Points on a hilly landscape, in no order, each with its height.
A climber steps from a point to the highest of its 4 nearest points, and stops where none of them is higher. Distance is the straight distance between rows; heights are no part of it.
<1314>: [-19  -2 -28  26  24  17  16 -14 -13   7  -4  20  23   3  -3 -10  -1   0
 -13 -10  -8 -30 -14 -12   5  19  14  12 -23  -7 -10   8 -10  11   8 -29]  h=299
<1176>: [  1   1  -3   1   8   0  -1  -7  10   2   2   8   9   2 -13   3 -10  -1
  -9   5   8   7  -1  -5   1   5  -2  -1  19   4  -7  -6 -12   7  -5   0]  h=786
<60>: [ 1  4 -4 -5  4  1 -6  0 -2 -7 -3 -3  7  3  1  6 -3 -8 -9  7  0  0  6 -3
 -4  0 -2 -1  4 -3  1  1  0  6 -5 -2]  h=385
<332>: [-12  -6 -21  16  15  12  13  -4 -19  -1 -12   5  11   0  10  -9   2  -7
  -6 -17 -14 -16  -7  -5   5   5  13   5 -33 -14   2  12  -5   4   6 -17]  h=399
<1275>: [-22   6  -1  -4  20   2   0   7 -37 -19  -4 -20  -6 -11  28 -11  14 -15
   1 -15 -14 -10  -6  -9 -14 -14  -6  -3 -28 -10  13   7  12 -25   7  -4]  h=674
<1103>: [ -7  -5 -19  19  12  14  18 -14  -2  11  -5  19  10   0 -15  -1 -12   8
  -8  -3 -10 -15  -8 -13   9  17  12  10 -13  -7 -11   2  -8   4   9  -9]  h=513
<634>: [-16   2  -3   2  18   8   7   2 -25 -16  -4  -9  -5 -14  19 -13  10 -13
  -2 -14 -14 -13 -12 -10 -10  -9   2  -1 -28  -6  11   4   9 -18  10  -9]  h=501
<207>: [  4  -5  11 -12 -19  -6  -3   5   6   4   6 -17  -8   5   2   5   4   0
  12   0   7  11   5  13  -1  -5  -8  -3  15   0   4  -2   8   3  -9   8]  h=446
<620>: [  0   3  26 -15 -19  -9 -12  13   5  -8   5 -22 -20  -4  13  -1  12   4
  19   1   4  19   0  14  -9 -19 -15  -8  13  10  23  -7  16 -15  -2  30]  h=442
<487>: [-25  -4 -10  15  24  17  14   1 -41 -16  -9  -5   1   5  34 -24  20 -14
  -9 -17 -19 -29 -23 -11  -1  -7   3   0 -43  -9   4  10  18 -16   8 -15]  h=706
<668>: [ -6   4  30 -24 -24  -8 -23  20  -3 -15   6 -31 -21  -5  19   3  14   0
  23   5   0  22   7  13 -17 -23 -19 -11   9  10  25  -6  19 -18  -1  36]  h=479
<1329>: [-18  -1  -4  10  20  13  13   1 -31 -17  -9  -2   1  -6  25 -21  15 -12
  -3 -14 -15 -22 -20 -10  -3  -8   5   3 -38  -6   7  10  12 -11   6 -14]  h=471
<47>: [-18  -2 -26  21  18  12  12  -8 -23   1 -10   9  20   7  12 -13   4  -8
 -10 -14 -11 -26 -10  -6   8   5  13   7 -35 -13  -5  14  -5   4   7 -25]  h=418
<777>: [-11   8  14  -9   0  -4 -13   2 -10 -11   3 -12  -8  -6  20  -2  21  -8
   5  -1   2  -1  -4  15  -4 -16  -5  -6   4  -4  11   1  22 -13  -7   7]  h=415
<1362>: [-12  -6 -24  23  17  16  18 -15  -5  13  -4  19  16   0 -14  -5  -8   5
  -8  -9 -10 -21 -12 -10   7  19  15  12 -17  -7 -12   4 -10   9   9 -17]  h=500
<884>: [ 18   1  21 -15 -31 -12 -13  16  14   2   8 -15 -17  -1  -3   4   1  13
  12   9  10  21  15  11  -2  -5 -14  -6  16  10   9  -2   2   5  -9  21]  h=613
<1090>: [ -2   1 -13   1   7   7   3  -1  -6  -7  -9   4   3   3   4   2  -6  -7
  -9   0 -10  -5   5 -11  -1   4   2   0 -13 -10   4   3   0  -3   5  -2]  h=616
<473>: [-17  10  11 -10   2  -3 -13   1 -18 -16   1 -13 -11  -4  25  -3  21 -11
   1  -2  -4  -4  -1   9  -6 -16  -8  -8  -2  -7  10   3  22 -23  -1   5]  h=564
<149>: [-24   0  -6  12  22  14  12   1 -37 -19  -9  -6  -1  -1  33 -23  19 -12
  -4 -14 -17 -24 -19 -13  -4  -8   2   3 -41  -8   6  10  15 -15   5 -13]  h=499
<175>: [ -9   0  26 -14 -12  -5 -16  11  -2 -13   3 -26 -20  -6  21  -3  17  -2
  22  -4   4  15  -1  18 -13 -18 -11  -9   9   4  23  -6  17 -14  -6  29]  h=343
<1312>: [-11  -5 -14  13  14  13  13   0 -25  -6 -11   5   8  -2  16 -14   8 -12
  -5 -16 -15 -19 -14  -6   3  -4  14   2 -38 -12   4  12   2  -1   7 -19]  h=419
<1283>: [-16  -3 -24  22  19  15  15 -13 -12   9  -7  14  14   0  -4  -8  -4   2
  -8 -12 -10 -20  -9  -9   6  17  12  10 -20  -8  -8   8 -10   7   6 -15]  h=534
<227>: [ -1   2 -11   2   9   6   1  -2  -5  -7 -10   5   4   4   1   2  -7  -2
 -11   3  -6  -4   5 -11   0   6  -1  -1  -7  -6   1   3  -3   0   3   0]  h=262
<284>: [ 12  -2   9  -3 -13 -15  -2  -4  26  13   9   7   2   5 -13   5 -10  12
  11  10  13  11   5   3   4   6  -2   0  29  14  -8  -4 -11   6  -2   3]  h=549
<1430>: [-21  -1 -29  24  22  14  12 -10 -21   3 -10  12  21   9  10 -13   4  -5
 -11 -13 -10 -28  -9  -8   8  10  11   9 -32 -10  -6  12  -6   6   7 -26]  h=441
<102>: [ 14  -2  21 -14 -30 -11  -9  13  12   3   7 -15 -15   3  -2   5   0  12
  14   9   9  18  12  11   0  -3 -13  -4  16   7   8   0   2   4  -7  19]  h=639
<380>: [-17   7  18 -12  -1  -4 -18   4 -17 -18   1 -17 -11  -3  30  -5  25  -9
   8  -4  -1   0   1  15  -7 -16  -8  -7   0  -6  14   4  23 -17  -5  11]  h=469
<1070>: [ -1  -5 -18  18  10  12  18 -13   2  12  -5  22  11   1 -20   2 -15  10
 -11   1  -8 -12  -9 -14  11  14  12  11 -11  -6 -13   3  -9   7   8  -9]  h=529
<1001>: [ -1   1 -11   0   5   5   3   2  -8 -10  -7   0   1   1   6   5  -2 -10
  -9   0 -10  -5   2  -9  -3  -2   2  -2 -12 -10   6   1   5  -6   9  -5]  h=575
<1300>: [ -7  -2 -18  10  13  11  10  -6  -6  -2 -11   9   3   3  -1  -1  -8   2
 -10  -3 -11  -8   2 -10   5  10   4   1 -13  -8  -1   6  -7  -2   6   0]  h=612
<630>: [ 15   1  22 -15 -28 -12  -6  15  10   0   8 -17 -15   0   4   5   6   9
  14   7   7  19   8  12   0 -12 -13  -5  15   7  14  -4  10  -2  -5  22]  h=541
<1038>: [ 13  -3  -6   2   5   1   7  -5  16  11   0  17   8   3 -22   6 -15   1
 -14   4   9   8  -2  -8   8   5   3   2  18   4 -16 -12 -18  13  -4  -7]  h=475
<1411>: [ 32  -1   4  -2 -17 -17  -5   1  38  19  11  11   1   3 -28  15 -15  17
  11  12  16  13  20   5   7  18   3   6  32  19 -18  -8 -18  23  -6   0]  h=337
<631>: [ 11   0  -5   5  10   3   6  -5  12   8  -2  18   9   0 -20   4 -15   2
 -17   6   8   4  -3  -8   8   4   2   3  12   2 -13  -8 -16  10  -5  -4]  h=507
<1111>: [ -9  -8 -29  27  21  20  16 -13  -3  13  -6  26  29   5 -15  -3 -10  -1
 -14 -10  -5 -29 -18 -13   6  20  24  16 -17 -10 -15   0 -15  19  12 -32]  h=443
<665>: [ -7  -4 -18  12  12  11  12  -5 -10   0 -12   5   4   0   3  -4  -6  -2
  -7  -9 -13  -9   2  -9   3  11   6   2 -20 -11   1   6  -6  -1   7  -2]  h=696
<583>: [-14   5  -1  -3  13   5   2   2 -21 -15   0 -11  -8 -11  16  -6  11 -14
  -3  -8 -13 -10  -7  -7 -10 -10  -1  -5 -18  -7  11   1  14 -24  11  -4]  h=633
<328>: [-15   8   1  -6  10   1  -2   1 -19 -14   3 -10  -9  -9  17  -3  13 -13
  -3  -5 -10  -8  -4  -3  -9 -11  -4  -6 -11  -6  10   0  17 -26   9  -4]  h=614
<856>: [ -1   2  17 -11  -9  -4  -6   3  -1  -3   5 -17 -12  -6  12   2  16  -4
  11  -5   5   9  -5  19  -4 -17  -5  -6  12  -1  14  -4  17  -7  -8  12]  h=361
<478>: [-16  -4 -27  26  23  19  16 -14  -9  11  -5  23  25   2  -8  -9  -4   0
 -15 -10  -6 -32 -17 -13   6  20  19  13 -20  -8 -12   4 -11  13   9 -30]  h=162
<1267>: [  1  -6   8  -7 -13  -9  -7  -4  15   7   6  -6  -1   9  -6   3  -5   4
  11   7  11  11   6   5  -2   5  -6  -4  24   7  -4   0  -7   4  -6   6]  h=653
<1242>: [ 26   5  13  -4 -18 -19  -8   1  34  18  13   8  -3   0 -24  10 -10  19
  13  12  17  19  14  12   3   6   0   3  26  17 -11  -5 -14  11  -5  11]  h=259
<240>: [ -3   9   7  -9  -2  -3  -7   1  -8  -9   3 -10  -4  -4  11   4  15 -11
   0   2   3  -2  -3  10  -3 -14  -2  -5   4  -4   8   0  20  -7  -5  -1]  h=368
<1124>: [  6   8  28 -19 -24 -14 -17  17   7  -9   6 -22 -19  -6  10   2  12   5
  18   8   6  23   4  13 -10 -23 -17 -10  15  15  23  -6  16 -15  -2  34]  h=684
<406>: [ -1   3  -6  -1   5   7   4   2 -10 -12  -5  -2  -2  -3   7   4   2 -14
  -7  -1 -10  -6  -1  -7  -6  -6   2  -2 -13 -10   9   0   9 -11  10  -7]  h=540
<1091>: [ 20  -9  -5  -2  -6  -5   6  -1  26  16   1  19   6  10 -23  11 -17   5
  -7   7  11  10  10  -7  14  15   2   2  29   9 -20 -12 -24  20  -2 -12]  h=416
<522>: [ -5   8   0  -8   2   1  -3   1 -11 -11   1  -4  -3  -5  11   5   9 -15
  -6   2  -5  -7  -3  -1  -5 -11   0  -5  -5  -6   9   0  17 -15   5  -5]  h=381
<568>: [ 19  -7 -11   3   3   3   7  -4  16  15  -4  22   8   6 -28   9 -22   5
 -16   5   8   8   5  -8  13  11   3   5  14   3 -22 -12 -24  19  -5 -12]  h=378
<1261>: [ 21  -5   0  -1 -11 -12   5   0  30  16   5  15   5   8 -21  11 -15   8
   1   8  12   9   9  -5  11  12   2   3  30  12 -17 -10 -19  18  -1 -10]  h=433
<1258>: [ -3   6  13  -9  -5  -4  -5   2  -5  -5   5 -14  -7  -6  11   2  16  -9
   6  -1   5   3  -5  15  -4 -16  -4  -4   9  -3   9  -2  19  -5  -9   5]  h=373
<49>: [ -5 -12 -27  25  13  15  19 -13   1  15  -6  23  24   7 -21   1 -16   4
 -10  -8  -8 -23 -13 -14   9  20  22  16 -14  -8 -16  -1 -13  15  11 -23]  h=585
<654>: [  0   4  -8  -2   5   4  -2   0  -4 -10  -8   1   6   2   3   5  -4  -8
 -10   6  -3  -2   6  -7  -3   0   0  -3  -4  -7   2   3   1   1   1  -2]  h=417
<431>: [ -9  -4  -9   9  15  12  13   1 -22 -10  -9   0   2 -10  15 -13   6 -13
  -4 -16 -14 -15 -14  -7  -3  -5  11   0 -33 -10   9   7   5  -7   9 -14]  h=453
<586>: [ 16   2  21 -12 -24 -16 -18   7  23   8  10  -2 -12  -2 -16   3  -6  19
  13  14  16  23  17  14  -1   5  -8  -7  20  14  -2  -1 -10   4  -8  22]  h=444
<290>: [ 18   0   9  -1 -15 -18   0  -3  30  15   9   9   3   5 -16   8 -10  11
  11  10  13  13   8   2   5   7   0   1  30  15 -10  -4 -13   9  -1   0]  h=498
<860>: [-19   8   3  -9  11  -2  -6   3 -26 -16   1 -16 -10  -7  23  -4  16 -14
  -1  -9  -9  -9  -1  -2 -10 -11  -7  -6 -13  -9  10   2  18 -28   8   0]  h=768
<278>: [ -6   6  -4  -4   6   4   1   2 -13 -13  -2  -5  -5  -7  11   2   7 -15
  -7  -2  -9  -8  -3  -6  -7 -10   1  -4 -11  -7   9   0  15 -17  11  -7]  h=491
<1181>: [ -4   1  21 -10 -10  -5  -9   5   0  -5   4 -19 -16  -5  16  -2  16  -1
  15  -5   4  11  -5  19  -6 -16  -9  -7  12   2  18  -5  17 -10  -8  20]  h=365
<1212>: [ 29  -4   3   0 -16 -17  -1   1  35  16   8  13   4   5 -24  13 -16  14
   7  11  15  11  18   0  11  17   2   5  32  18 -18  -7 -18  23  -4  -5]  h=395
<935>: [-12   3  22 -12  -5  -4 -18   9 -10 -15   1 -21 -15  -6  27  -6  23  -5
  15  -6   2   7   0  20  -8 -17  -9  -8   4  -2  18   1  20 -12  -9  18]  h=400
<540>: [-24   1  -4   7  22  10  10   4 -38 -21 -10 -10  -1  -2  36 -21  19 -13
   1 -16 -16 -21 -16 -14  -7 -12  -2   3 -41  -7   9  11  14 -17   5 -10]  h=404
<118>: [  2   4  -6   4  12   4   1  -6   4  -1  -5  13   9   0  -8   1 -12   4
 -16   8   2   0   0 -10   3   7  -1   0   5   1  -6   1  -9   6  -2   1]  h=334
<1071>: [-23  -2  -8  12  20  16  14   0 -34 -16  -9  -1   2  -1  29 -24  17 -13
  -6 -15 -17 -26 -23 -12   0  -8   5   2 -41  -7   4  10  15 -14   8 -16]  h=528
<402>: [  6  -5  16 -11 -22 -12 -10   3  15   7   6 -11  -8   8  -3   3  -5  11
  14   9  11  13   9   9   1   3  -9  -4  20   7  -1   2  -2   5  -6  12]  h=636
<1260>: [-16  -4 -24  20  18  12  12  -8 -20   2 -11   7  16   3   9 -12   2  -6
  -7 -15 -12 -21  -8  -5   6   8  12   7 -32 -12  -3  13  -7   6   4 -19]  h=437
<1105>: [ 18   0  23 -18 -30 -14 -20  16  20   3  10 -11 -18  -3 -12   3  -1  17
  10  13  13  26  18  14  -4  -1 -13  -8  18  13   3  -5  -6   6 -11  24]  h=474
<396>: [ 35  -1   5  -5 -20 -16  -8   1  41  21  13   8  -4   3 -34  18 -15  21
  13  12  16  20  25   9   4  16   2   7  30  20 -19 -11 -19  22  -8   9]  h=136
<1357>: [ -6  -4 -15   9  11  10  10   0 -12  -4 -11   1   1  -2   7  -3  -3  -8
  -7 -11 -14  -8   0  -8  -1   3   8   2 -23 -13   5   5  -2  -3   9  -6]  h=727
<790>: [ 11  -3  19 -12 -26 -13 -11   7  15   6   6 -12 -11   4  -4   3  -4  14
  14  11  10  17  13  10   1   2 -11  -4  17   8   3   2  -3   4  -8  16]  h=660
<1072>: [-1  1 -4 -4  5 -1 -8 -3  1 -5 -1 -2  7  3 -4  5 -5 -5 -7  6  5  3  5 -1
 -4  3 -3 -3 10 -2 -3  0 -5  7 -7  0]  h=599
<316>: [ -6   0  -7   2  11   9   9   3 -17 -11  -4  -5  -4 -11  12  -4   3 -15
  -5 -11 -14  -9  -8  -8  -7  -5   5  -3 -22  -9  10   2   8 -14  12  -9]  h=602
<1322>: [ -8   2  22 -11  -6  -5 -14   6  -5 -12   3 -21 -15  -7  21  -5  20  -4
  16  -6   3   9  -4  20  -8 -18  -8  -8   8   1  19  -3  18 -11  -9  19]  h=405
<827>: [-16  -6 -15  16  15  15  14  -2 -29  -7 -10   6  12   4  20 -16  11 -14
  -9 -14 -14 -26 -20  -7   5  -5  14   3 -41 -13   0  14   9  -5  10 -24]  h=621
<335>: [  9  -7 -18  18   6   9  14 -10   6  15  -8  25  15   6 -25   8 -23  12
 -11   6  -6 -11  -4 -15  15  13  13  14 -10  -5 -18   1 -13  13   6 -13]  h=430
<21>: [-21   7  -1  -4  17   3   0   4 -31 -18  -2 -17  -8 -13  24 -10  13 -13
   0 -14 -13 -10  -5  -7 -13 -11  -4  -3 -23  -8  12   4  13 -26   9  -4]  h=714
<59>: [ -6  -5 -11   5  11   9  11   3 -17  -7  -9  -1  -1  -7  11  -5   0 -11
  -5 -13 -15  -9  -6  -7  -3  -4   9   0 -25 -12   9   5   3  -6  10 -10]  h=657
<951>: [-12   1  24 -13  -6  -4 -17   8  -6 -15   3 -23 -16  -7  26  -5  21  -5
  17  -6   3  10  -1  20 -10 -17 -10  -8   7   0  20  -3  19 -12  -9  22]  h=362
<275>: [ -3   2 -12   6  11   8   4  -6  -3  -5  -9  11   4   3  -2   2  -9   3
 -13   4  -7  -5   4 -11   3   8   0   1  -6  -5  -2   4  -5   0   4   2]  h=316
<816>: [-15  -1  -4   5  18  10  11   4 -26 -14  -6  -5  -2 -13  21 -16  12 -12
  -3 -16 -15 -16 -17 -10  -6  -8   5   1 -34  -6  10   8   9 -13   6 -13]  h=397
<372>: [ 18   8  25 -19 -29 -17 -14  22  11  -3  10 -17 -17  -5   1   5   8   9
  12  10   8  28  11  13  -7 -19 -17  -8  17  15  19  -6   9  -3  -6  28]  h=161
<1030>: [ 26   5  15  -6 -19 -19 -11   2  34  17  13   7  -7  -2 -27  10  -7  20
  13  12  18  24  15  15   0   5  -1   0  26  17 -10  -8 -15   8  -8  17]  h=242
<70>: [-19  -1 -27  23  21  14  14 -13 -17   6  -8  12  19   4   3 -10   1  -1
 -10 -12  -9 -25  -9  -8   7  14  12  10 -26 -10  -8  10  -9   8   5 -22]  h=470
<193>: [-17  -3 -25  24  21  16  17 -14 -11  10  -4  17  20   0  -7  -8  -3   2
 -10 -11  -9 -25 -13 -10   6  19  15  13 -21  -7 -11   6 -10  10   8 -22]  h=372
<594>: [  2  -7  10  -9 -17  -9  -7   0  12   7   5 -12  -5  10  -3   3  -3   6
  12   7   9  12   7   9  -1   3  -8  -4  20   4  -2  -1  -3   5  -6   8]  h=611
<1349>: [  1  -1   1  -4   3  -4  -3  -7  13   4   3   2   7   5  -9   2  -7  -1
  -3   4   9   8   1  -1  -2   7  -4  -3  23   7  -8  -6 -12   6  -6   1]  h=725
<1448>: [ 21   5  25 -18 -31 -14 -15  21  13  -1  11 -16 -18  -3  -4   5   5  12
   9  10   9  26  16  13  -5 -10 -16  -8  16  13  12  -5   3   3  -9  25]  h=502
<434>: [ 18   2  15  -4 -17 -20  -7  -1  28  15  11   6  -2   2 -18   6 -10  17
  14  12  16  17  10   9   2   6  -3   0  26  17  -7   0 -11   6  -5  12]  h=410
<1081>: [ 18   1  23 -16 -29 -13 -16  16  16   3  10 -13 -16  -1  -7   5   0  15
  11  12  12  22  16  12  -2  -2 -14  -6  16  11   6  -2  -1   6 -10  23]  h=578
<18>: [ 14   0 -10   7   9   5   8  -5   9  10  -3  22  10  -1 -23   5 -18   5
 -18   8   4   2  -2 -10  10   7   6   6   5   1 -16  -6 -15  12  -3  -7]  h=420
<1412>: [  1   0   2  -8  -4  -2  -7   0   0   0   4 -12   3   5   0   7   1  -7
   1   2   7   5   5   7  -5  -2  -4  -4  14  -2   0  -1   3   6  -9   0]  h=344
<258>: [-21   4  -1   2  21   7   7   4 -34 -19  -7 -13  -4 -11  26 -17  15 -13
   1 -15 -14 -15 -12 -12 -10 -12  -3   0 -34  -7  13   8  11 -20   7  -9]  h=520
<558>: [  3 -12 -25  21   8  12  17 -13   6  17  -6  23  21  11 -24   5 -24   8
  -9   0  -8 -17  -6 -16  13  19  19  18 -12  -7 -19   1 -14  15  11 -18]  h=477
<29>: [ 32   5  10  -9 -21 -17  -9   3  40  21  14   8  -8   1 -33  16  -9  20
  15  11  20  27  19  14   1   6  -2   2  28  18 -15 -12 -17  13  -8  15]  h=151
<421>: [  1  -2   6  -8  -8  -3  -6   1   1   1   5 -14  -1   2   2   6   5  -8
   5   1   6   6   2  11  -4  -6  -4  -4  13  -4   4  -2   7   6  -9   2]  h=300
<1125>: [ 17   3  21 -14 -23 -17 -20   8  28  11  11   1 -14  -2 -22   4  -5  19
  11  14  17  28  17  17  -3   3  -7  -7  22  17  -3  -5 -14   5 -10  24]  h=345
<44>: [-15  11   5  -9   5  -1  -7   0 -19 -15   2 -10  -9  -6  19  -2  17 -13
  -2  -2  -6  -8  -2   2  -7 -13  -6  -7  -7  -6   9   0  21 -26   7   0]  h=512
<1173>: [ 1  3 -2 -7  0 -1 -7  0 -3 -6  0 -7  7  3  2  7  0 -9 -5  4  3  1  5  1
 -5 -2 -2 -3  6 -4  1  0  6  4 -6 -3]  h=435
<1020>: [  8   2  -9   9  11   7   9  -8   5   6  -6  21   9  -2 -19   4 -17   8
 -16   8   1  -2  -3 -11  10   8   5   6   0  -2 -12   0 -11   7  -1  -4]  h=366
<468>: [-18  -4  -8  13  18  15  13  -1 -31 -13  -9   2   3   0  26 -22  14 -12
  -7 -14 -14 -25 -23  -9   1  -7   9   2 -40  -9   3  11  13  -8   9 -19]  h=533
<91>: [  2  -2   9 -11 -11  -4  -4   3   0   1   5 -16  -4   1   4   6   8  -7
   7  -1   6   8   1  14  -4  -9  -4  -5  13  -2   6  -3  10   2 -10   4]  h=291
<650>: [  7  -1  20 -12 -20  -7  -3   9   7   0   7 -20 -15   0   7   3   8   3
  15  -1   6  15   0  16  -3 -15 -10  -6  14   5  16  -7  14  -4  -5  18]  h=341
<1454>: [ -3  -3 -15   7   9  10   9  -1 -10  -5 -11   3   1   1   5   1  -5  -6
  -9  -6 -13  -7   3 -10   0   5   4   0 -19 -12   5   6  -2  -3   9  -4]  h=790
<578>: [-27  -3  -9  14  24  15  13   3 -42 -20  -9  -9   0   6  41 -24  21 -15
  -4 -17 -19 -26 -19 -13  -5 -11   0   1 -45 -10   6  10  19 -19   7 -10]  h=431
<656>: [  0   5  -5  -4   3   4   0   2  -8 -10  -4  -3   0   0   7   5   1 -13
  -8   2  -6  -5   1  -6  -4  -7   1  -3  -8  -8   7   2  10  -7   5  -6]  h=584
<262>: [ 19   4  19  -7 -20 -20 -12   2  28  14  12   4  -7   0 -21   6  -9  20
  14  14  17  21  12  13   0   5  -4  -2  23  16  -7  -2 -13   6  -7  16]  h=318
<543>: [ -2   5  29 -19 -22 -10 -19  18   3 -12   5 -25 -20  -6  14   1  11   3
  21   6   3  22   3  13 -12 -22 -17 -10  14  13  25  -7  16 -17  -2  36]  h=506
<1363>: [-19   8   6 -10   7  -2 -10   2 -23 -16   1 -14  -9  -5  24  -4  20 -13
   0  -4  -8  -7   0   3  -7 -13  -7  -8  -8  -8  10   2  21 -28   6   2]  h=697
<636>: [ 27  -1   7  -1 -16 -18  -2   0  33  17  12  11   2   4 -23  13 -12  14
   9  11  15  12  15   3   8  13   2   5  30  17 -14  -7 -15  18  -4  -2]  h=408
<677>: [  7   0  -4   1   9   1   2  -5  12   5   1  14   8   1 -17   3 -12   1
 -14   5   8   6  -3  -5   4   5   0   0  17   6 -12  -8 -13   9  -5  -2]  h=650
<1488>: [-10  10   2  -7   5   0  -4   2 -14 -13   2  -8  -6  -6  14   1  13 -13
  -4  -1  -6  -8  -3  -1  -7 -12  -3  -5  -5  -6   9   1  19 -21   8  -3]  h=346
<325>: [  9  -4   3  -2  -5  -9   3  -6  23  11   8  10   5   7 -15   4 -10   3
   3   7  12  10   1  -2   4   7  -1   0  30  10 -12  -9 -13   8  -2  -2]  h=550
<1500>: [-12  -5 -22  16  15  12  13  -8 -12   3 -11   7   7   0   2  -7  -4   0
  -5 -12 -14 -12  -2  -8   4  13   9   4 -22 -10  -3   8  -9   3   7  -6]  h=640
<1042>: [-12   6  19 -10  -3  -5 -16   4 -10 -14   2 -16 -12  -6  25  -4  23  -7
  10  -4   2   3  -2  18  -6 -17  -8  -8   5  -3  16   1  21 -12  -9  14]  h=440
<188>: [ 35   1   5 -11 -23 -14 -10   2  45  22  13   9  -9   4 -39  19 -12  23
  14  12  19  26  25  11   3  13  -2   5  32  20 -20 -13 -19  22 -10  12]  h=25
<1360>: [ -9  -8 -25  24  15  17  19 -15   0  16  -3  21  18   3 -18  -1 -12   4
  -9  -8 -10 -21 -13 -12   8  19  19  14 -14  -7 -14   2 -11  10  11 -20]  h=800
<919>: [ -3 -13 -31  25  18  17  20 -13   4  17  -7  25  30  10 -20   2 -18   1
 -12 -10  -6 -26 -12 -15   9  24  26  18 -13 -10 -17  -2 -20  20  12 -28]  h=525
<1108>: [ 18  -3 -11   6   7   5   7  -5  10  13  -4  22  10   3 -28   8 -22   6
 -18   6   5   3   0 -10  11   7   6   7   5   1 -19  -8 -20  16  -5  -9]  h=401
<226>: [ 17   2  22 -16 -27 -14 -20  13  22   6  11  -6 -15  -2 -15   4  -3  18
  11  14  14  26  18  15  -4   2 -12  -8  20  15   1  -5  -9   6 -11  24]  h=360
<1305>: [  8  -5  16 -12 -22  -7  -3   7   7   3   7 -18 -13   5   3   5   6   2
  14   1   6  13   4  13   0  -7  -9  -4  16   1   7  -2   9   2  -6  12]  h=371
<365>: [  1  10  30 -23 -25 -15 -23  20   3 -11   7 -24 -18  -8  12   2  11   4
  17  10   4  26   7  12 -12 -24 -19 -12  15  17  24  -6  16 -16  -3  36]  h=489
<556>: [-1 -1 -1 -4  5 -2 -6 -5  6 -1  1 -1  7  4 -6  2 -6 -3 -5  6  8  6  3 -1
 -4  5 -4 -3 17  3 -5 -2 -8  7 -7  1]  h=694
<1485>: [  0   1  -4  -2   9   1  -5  -6   3  -5  -4   4   9   2  -6   2  -7  -2
 -11   7   4   2   2  -6  -2   4  -3  -1   9   1  -4  -1  -9   7  -6   1]  h=558
<623>: [-10  11   7  -9   1  -3  -9   0 -13 -12   3  -9  -6  -5  17   1  17 -11
  -2   1  -1  -6  -3   6  -4 -15  -5  -6   0  -6  10   2  21 -18   0   1]  h=353
<1317>: [ 11  -1 -11  11   9   6  11  -6   6   9  -5  25  10   0 -23   5 -19   9
 -17   7  -2  -4  -4 -13  12   9   8   8  -4  -2 -15  -1 -13  10   1  -7]  h=375
<625>: [  3  -4   7  -6  -9  -9  -4  -6  20   9   7   0   2   9  -9   3  -9   6
   9   8  11  10   3   1   0   6  -4  -1  28  10  -7  -3 -10   4  -3   4]  h=615
<154>: [ 10  -1  15  -6 -17 -16  -8  -3  23  11   9   1  -2   5 -12   3  -9  15
  14  13  13  13   7   7   3   6  -4  -1  25  14  -6   0  -9   4  -4   9]  h=472
<38>: [  2   7   0  -6  -1   1  -4   2  -7 -10   0  -5   2  -1   7   7   6 -12
  -6   4  -1  -2   1   0  -5  -8  -1  -3   0  -6   5   1  14  -3  -1  -6]  h=478
<1214>: [ 16  -6  -1  -1  -5  -8   7  -1  26  14   4  15   6   7 -19   7 -13   3
  -3   5  11   9   3  -5   8   7   1   2  29  10 -14 -12 -17  13  -1  -8]  h=476
<1274>: [ 12  -1  19 -10 -23 -16 -14   4  21   8   9  -4  -9   2 -10   2  -7  18
  14  14  14  18  13  12   1   5  -8  -4  21  12  -1   1  -8   5  -7  16]  h=579
<1096>: [-1 -5  3 -6 -3 -5 -6 -6 10  3  5 -6  3  7 -6  2 -5 -1  3  4  8  8  4  2
 -3  4 -4 -3 20  5 -5 -3 -6  6 -7  2]  h=695
<778>: [  0   3  -7  -3   4   4  -2   2  -6 -10  -6  -1   2   2   5   6  -1 -10
  -9   4  -5  -4   5  -7  -3  -2   0  -1  -5  -8   5   2   4  -1   2  -3]  h=906
<391>: [ -1   7   5  -9  -3  -2  -6   1  -5  -6   2  -9   0  -3   8   7  11 -12
  -1   2   3  -1  -1   9  -5 -12  -3  -4   5  -4   6   0  17  -3  -6  -2]  h=398
<832>: [-16  -6 -17  16  16  14  14  -2 -26  -4 -11   8  12   3  18 -15   8 -12
  -9 -15 -13 -23 -16  -5   6  -4  15   4 -39 -14   0  14   3  -1   9 -23]  h=536
<1011>: [ 18  -9  -7   0  -2  -2   6  -2  23  16   0  19   8   9 -25  11 -18   3
 -10   4  11  10   6  -7  12  12   3   2  24   8 -19 -14 -24  19  -4 -11]  h=409
<762>: [ 16  -5 -16  11   6   5   9  -7   8  15  -7  25  15   5 -30   8 -27  11
 -16   8   0   0   2 -12  15  13   9  11  -4  -1 -21  -2 -20  20  -2 -13]  h=367
<415>: [  2  -6   6 -10 -14  -5  -7   0   7   4   6 -13  -2   7  -1   5  -1   0
   9   3   9  10   6   9  -3   1  -7  -4  20   2  -1  -2   0   4  -8   6]  h=601
<1458>: [ -3  -2 -14  16  12  11  15 -12   0   8  -7  20   8   0 -14  -1 -14   9
 -12   3  -7 -10  -6 -14  10  13   7   7 -10  -5  -9   4  -8   3   7  -4]  h=606
<270>: [ -8  -3 -18  15  14  13  14 -12  -3   5  -8  15   6   1  -8  -3 -11   8
  -9  -2 -10 -11  -4 -13   7  14   7   7 -12  -7  -7   5  -8   1   9  -3]  h=598
<1238>: [ -3   0 -13  11  13  10  10  -8   0   1  -9  17   4   1  -8   0 -12   7
 -13   4  -6  -6  -2 -13   8  12   3   4  -8  -5  -6   3  -7   1   5   2]  h=830
<37>: [ 34   1   7  -4 -18 -16  -6   0  38  21  15  10  -3   1 -30  17 -13  18
  13  11  16  20  21   9   4  14   3   6  29  19 -18 -10 -18  20  -8   7]  h=163
<943>: [ -7   6  16  -8  -4  -5 -10   2  -6  -8   4 -14 -10  -8  16   0  19  -6
   9  -3   4   4  -5  18  -3 -16  -6  -6   8  -2  13  -2  19  -9  -9  11]  h=394

For each start below, name the point where the climber stops.
<29> | <1176>
<1181> | <860>
<188> | <1176>
<207> | <1176>
<762> | <1238>
<240> | <860>
<396> | <1176>
<943> | <860>
<856> | <860>

Call two points neighbours if one is among the 4 nearest of the other. Go from one point of each pair to the other, from neighbour to neighbour, staying as high as possible. Name the lowest point that can't be avoided.
<860>, <1176> | <1173>
<1124>, <1360> | <175>
<1360>, <1454> | <1103>
<487>, <1454> | <1312>
<1454>, <778> | <1090>
<1454>, <1238> | <1300>
<1176>, <790> | <402>
<827>, <487> | <468>
